Points on a hilly landscape, in no order, each with its height.
A climber steps from a point to the highest of its 2 nearest points, and stops where none of them is higher. Distance is the straight distance between rows; heights are no part of it.
<262>: [130 111 121 129 177 119 112 106 140 111  94 137 154 137  94 136 118 124
 129 114]  (h 7.80)
<803>: [ 96 133 130 166 103 151 137 100 140 110 135  92 134 196 106 174 120 155
 143 151]  (h 0.95)
<616>: [109 133  87 103 109  93 137 182 106 104 117 154  96  72 123  90 153 144
 128 154]  (h 6.38)
<990>: [142 110 182 140 152 166 131  78 154 112 121 142 124 131 132 154 170  88
  77 165]  (h 6.22)
<1036>: [156 133 107 205 116 163 117  67 104  74 104 170 121  71 101 155 126 114
 101 171]  (h 2.96)
<568>: [142 136 139 172 138 134 128 135  90  81  95 118 187 117  75 143 128 139
 142 149]  (h 2.76)
<713>: [125 157 100 133 108 114 160 191  74 118 143 110 158  98 118 140 149 105
 156 125]  (h 4.96)
<441>: [177 138 158 198 100 203 101  86  88  85  97 163 162  68 114 128 134 135
 108 173]  (h 3.33)
<753>: [110 141  58 144 118  91 136 203  77 136 159 112 151  91 116 126 130 123
 192  78]  (h 4.61)
<318>: [142  98 196 133 126 157 104  85 165 131 114 128 127 181 140 120 108 158
  86 173]  (h 1.95)
<306>: [113 131  86 154 107 131 115 102  90 153 143  90 180 154 122 166  95 126
 138 178]  (h 1.39)
<807>: [ 82 114 111 167 123 149 131  86 113 133 137  80 170 204 110 175 107 128
 114 198]  (h 1.17)
<300>: [143 120  97 113 123 126 126 118 156 167 154 157  84 119 153 159 139  82
 120 103]  (h 3.73)
<170>: [166 151 144 155 118 207 123 143 101 128 167 120 166 122 117 148 115  88
 118 132]  (h 3.95)
<552>: [132 124 204 179 130 174 152 121 136  91  79 159 137 133  93  87 158 148
  90 107]  (h 3.18)
<1055>: [176 112 176 174 113 226 127 103 115  95 152 123 159 141 101 153 112 107
  88 157]  (h 4.38)
<795>: [128 121 136 168  90 171 114 138 110  60 117 151  96 131 101 104 169 124
 122 144]  (h 5.35)
<215>: [152 138 111 144  98 138 136 162 101  86 124 154  78  79 107 107 161 108
 128 161]  (h 5.83)
<564>: [ 75  86  58  83 120  44 125 165 118 154 174  84 106 128 129 168 144 147
 177 106]  (h 3.94)
<26>: [131 115 150  75 154 122  84 158 145 171 148 102 124 133 164 104  78 132
 144  91]  (h 4.49)
<222>: [147 151 211 176 125 187 150 114 124  88  89 141 165 122 107 139 131 161
 109 161]  (h 3.55)
<190>: [108  93 111  71 151  77 137 175 137 150 176 113  98 122 116 123 159  93
 124  51]  (h 3.26)
<878>: [140 128 134 139  89 144 107  89 173 142 122 142  80 157 173 134 114 136
 127 141]  (h 3.88)
<664>: [ 98 152  93 138 100 110 154 134 166 155 159 160 112 144 135  96 133 127
 107  67]  (h 2.99)
<684>: [114 148 107  88 138  99 143 122 123 178 158  87 142 166 151 198 122 111
 146 133]  (h 5.77)
<230>: [148 161 133 129 152 136 133  85 151 164 112 158 168 106 152 129  99 131
 110 150]  (h 5.58)
<874>: [123 149  86 179 109 141 156 123 108  98 137 152 134 109  92 152 165 108
 114 150]  (h 5.59)
<115>: [128 135  90 168 115 125  98  91  87 110 117 114 173 128 112 118  91 148
 136 206]  (h 1.61)
<193>: [133 108 114 110 143  92  94 106 147 110 103 160 107 105 120 121 135 134
 140 110]  (h 6.97)
<507>: [125  94 113  85 135 113 101 165 133 191 175  78 131 164 156 141  78 100
 148 126]  (h 4.78)
<796>: [192  99 191 196 109 216  92 107 124  94 103 171 117  86 128 126 148 120
 121 147]  (h 3.69)
<402>: [145 127 106 165 127 155 144  99 122 130 123 166 142 103 100 118 155 101
  70 189]  (h 6.23)
<767>: [127 141 178 154 134 163 128 137 108  94 116 112 204 166 107 143  99 154
 141 125]  (h 3.06)
<936>: [110 141 117 110 113  89 122  99 156 125  89 137 107 136 148 128 120 180
 137 117]  (h 6.73)
<694>: [122 112 127 108 159 105 134 123 123 118 114 128 125 133 123 109 137 138
  87 185]  (h 7.72)
<508>: [133 124 135 136  91 141 114 152 114  80 110 127 109 140 130 133 128 134
 165 125]  (h 4.90)
<591>: [ 93 141  76 159 107 113 159  89 126 124 118 131 134 155 101 145 163 129
 128 141]  (h 5.09)
<782>: [103 153 130 138 109  96 155 159 132  78  70 156  87 110 107  91 166 151
 138 106]  (h 7.71)
<524>: [ 93 131  97 105 138  96 139 164 152 203 171 128 127 119 132  93 107 126
 121  84]  (h 2.70)
<879>: [135 123  70  67 161  83 145 182  97 220 209  87 154  87 150 159 101 112
 163  80]  (h 3.83)
<451>: [121 114  94 125 135 104 135 129 167 137 137 179  85  80 104 100 163  91
  94  73]  (h 4.89)
<559>: [133 133  78  94 120  93 117 148 123 164 178 137 105  92 163 145 124 119
 148  99]  (h 4.14)
<841>: [147 141  66  78 145  99 135 142 104 188 164 116 150  72 171 143  89 116
 154 148]  (h 4.56)
<556>: [147 123 184 184 145 162 136  71 163  89  78 181  98 116 118 110 170 136
  74 123]  (h 2.85)
<802>: [156 143 163  90 154 148 111 173 105 153 141  97 164 139 158 110  96 112
 166 110]  (h 4.83)
<1078>: [ 75 118 115 101 119  88 168  78 176 146 128  96  93 207 132 149 142 156
 125 136]  (h 6.72)
<60>: [136 148 120 131 160 108 123 125  78 118 100 105 216  99 103 139  96 128
 143 147]  (h 2.49)
<702>: [ 94 160  93 128 120 115 179  73 146 150 125 137 114 151 136 188 145 136
 120 164]  (h 5.68)
<819>: [128 100 174 130 107 149  99 111 166  90  97 129  94 158 130 107 148 164
  98 149]  (h 2.22)
<677>: [140 120 184 120 176 137 115 115 149 120  83 129 158 139  88  90 132 122
 100 108]  (h 7.00)
<16>: [118 134 131 126 149 113 137 163 105  74  87 141 114 111  63 107 166 122
 143  93]  (h 7.01)
<390>: [102 122 155 110 120 132 128  99 163 150 127  86 103 215 136 115 114 166
 108 133]  (h 6.01)
<486>: [ 73 133 154 106 111 108 165 152 154 131 154  73 110 197 140 115 140 149
 138 136]  (h 5.45)
<94>: [179  93 165 126 155 152  68  89 143 109  91 188 102 100 117 125 142 106
 117 114]  (h 4.52)
<283>: [156 121  82 122 146  99 111 148  98 110 102 152 130  67 103 109 112 134
 152  98]  (h 6.24)
<566>: [141 156 123 144 124 164 140 183  99 128 151 141 149 107 123  69 120 114
 121 132]  (h 2.04)
<393>: [117 123 134 103 114  76 141 181 119  89  89 146  48  82 140  94 176 161
 137 130]  (h 6.98)
<267>: [141 141 135 131 110 157 130 139 127 155 167 127 135 144 154  99 115 117
 117 166]  (h 2.26)
<35>: [131 140 106 121 118 146 135 196  92  97 154 140  93  73 123 125 169 102
 151 107]  (h 5.38)
<652>: [182 145 118 128 158 138 104 158  68 111 112 145 155  50 108  95  99 110
 134 123]  (h 5.70)
<308>: [123 166  90 134 146 132 149 161  65 161 157  83 207  90 122 128  93  96
 159 116]  (h 2.03)
<505>: [153 115 139 112 105 119  97 114 175 156 155 150  62 135 197 147  94 114
 136  96]  (h 3.46)
<678>: [101 129 102 126 154 102 142 166  74 146 128  85 204 131 120 109  98 140
 164 152]  (h 2.25)
<734>: [ 77 117 133  97  98  83 134  75 177 102 113 115  64 175 145 118 141 180
 139 100]  (h 7.63)
<593>: [ 86 107 124  96 171  66 120 144 139 175 137  87 160 158 131  95  94 147
 124 113]  (h 4.07)
<669>: [119 143 140 102 100  97 116 166 105 126 127  99 127 126 165 123 121 148
 187 125]  (h 4.48)
<223>: [160 111 213 116 143 166 117  92 161 105 106 163  78 117 159 130 179  97
  86 124]  (h 5.56)
<416>: [109 100  55  92 124  47 110 153 100 121 138 122 110  94 133 149 126 156
 174 120]  (h 3.60)
<575>: [155 146 178 135 154 164 127  79 156 142 107 163 137 127 132 109 118 131
  84 108]  (h 6.25)
<183>: [101  88 114  94 154  89  92 161 112 158 135  57 170 174 141 138  93 134
 175 129]  (h 4.42)
<310>: [167 152 147 105 148 145  96 158  99 112 108 114 183 100 121 111  80 129
 162  94]  (h 5.21)
<1005>: [ 92 112 105  86 122  92 141 159 156 197 168  73 100 191 161 163 124 127
 141 127]  (h 5.22)
<330>: [105 148 124 127 137  93 135 130 144 152 115 120 160 150 131  81  78 154
 136  99]  (h 3.74)
<356>: [134 129 138 163  92 162 126  85 139 111 128 143  84 139 143 172 151 120
 115 163]  (h 4.35)
<253>: [120 138 118  98 157 118 151  94 161 153 115 119 127 163 140 184 131 103
 119 120]  (h 6.45)
<618>: [160 139 159 121 118 182 104 126 114 125 149  98 151 164 135 170  77 106
 154 144]  (h 3.57)
<810>: [116 106 118  75 135  80 130 162 133 107 123 150  65 118 118 135 173 112
 139  64]  (h 2.98)
<748>: [165 127  72  63 153 114 129 180  97 178 183 109 138  47 142 135  95  90
 153  87]  (h 4.16)
<821>: [ 97 107  64 100 118  65 119 210 113 144 183 104 116 116 131 135 123 133
 182  56]  (h 4.27)
<999>: [150  89 151 129 137 139  97  98 153 108 107 174  61  89 148 128 174  73
  97  98]  (h 5.02)
<538>: [188 131 222 192 131 216 122 100 119 103 125 141 191 100 101 142 126 149
  77 163]  (h 3.93)
<851>: [128 119 174 127 122 111 119  84 171 113  85 172  81 130 134  90 158 147
  92 118]  (h 2.51)
<752>: [138 150 102 104 135 104 130 104 119 171 134 136 146 123 174 141  73 136
 151 148]  (h 5.01)
<675>: [ 99 142  78  99 147  67 157 144 160 144 124 151  91  95 122  94 169 140
 103  96]  (h 5.39)
<1041>: [125 128  82 158 121 126 112 140  94 131 135 133 178 115 108  72 114 133
 130 159]  (h 1.84)
<583>: [187 109 159 142 131 183  84 126 120  93 108 166 116  98 129 122 105 127
 144 124]  (h 4.09)
<347>: [118 140 107  91 147 124 147 148 130 185 172 120 140 140 162  98 104 103
 108 138]  (h 2.47)
<21>: [ 86 140  88 112 125  75 161 166 108 140 136 127 120 117 132  90 152 145
 134 123]  (h 5.88)
<1042>: [116 155 150  86 121  84 151 148 151 118 108 111 114 155 180 141 138 155
 152 144]  (h 4.12)
<429>: [154 131 191 218 114 180 157  60 159  76  83 159  77 118 124 160 184 133
 118 130]  (h 2.48)
<231>: [116 143 177 153  84 164 171  90 144  82 108  96 122 193 112 158 150 184
 128 151]  (h 0.74)
<440>: [121 117 139 136 147 151 135  98 122 120 126 122 148 148 119 144 145 102
  79 207]  (h 6.96)
<305>: [ 98 135 137 156  95 121 156  57 158  92  83 127  97 164 129 147 152 175
 133 146]  (h 0.52)
<670>: [143 122 162 181  82 191 117 110 133  84 130 136 123 159 102 155 127 121
 120 141]  (h 4.84)
<1040>: [115 149 160 141 131 140 128 132 145 158 139  95 193 181 125 122  76 159
 142 128]  (h 3.39)
<328>: [131 101 178 140 127 193 106 121 151 130 144 129 142 179 123 103 118 121
  95 132]  (h 1.70)
<589>: [125 107  98  59 172  83 126 181 126 195 176  92 143 115 141 123 110  85
 141  47]  (h 3.53)
<822>: [107 137 113 124 132 126 154 106 191 169 137 163  71 147 151 117 153 112
  94 100]  (h 3.32)

For each start below, name the point where the climber stops.
<306>: <262>
<851>: <670>
<94>: <262>
<190>: <262>
<822>: <262>

Call two points neighbours if one is among the 2 nearest of the other. Go from one point of each pair to the other, from neighbour to neighbour, staying as high as possible. Name the lowest point that can't be avoided.
<782> and <253>: <591>
<507> and <215>: <1042>
<782> and <262>: <283>
<734> and <262>: <936>
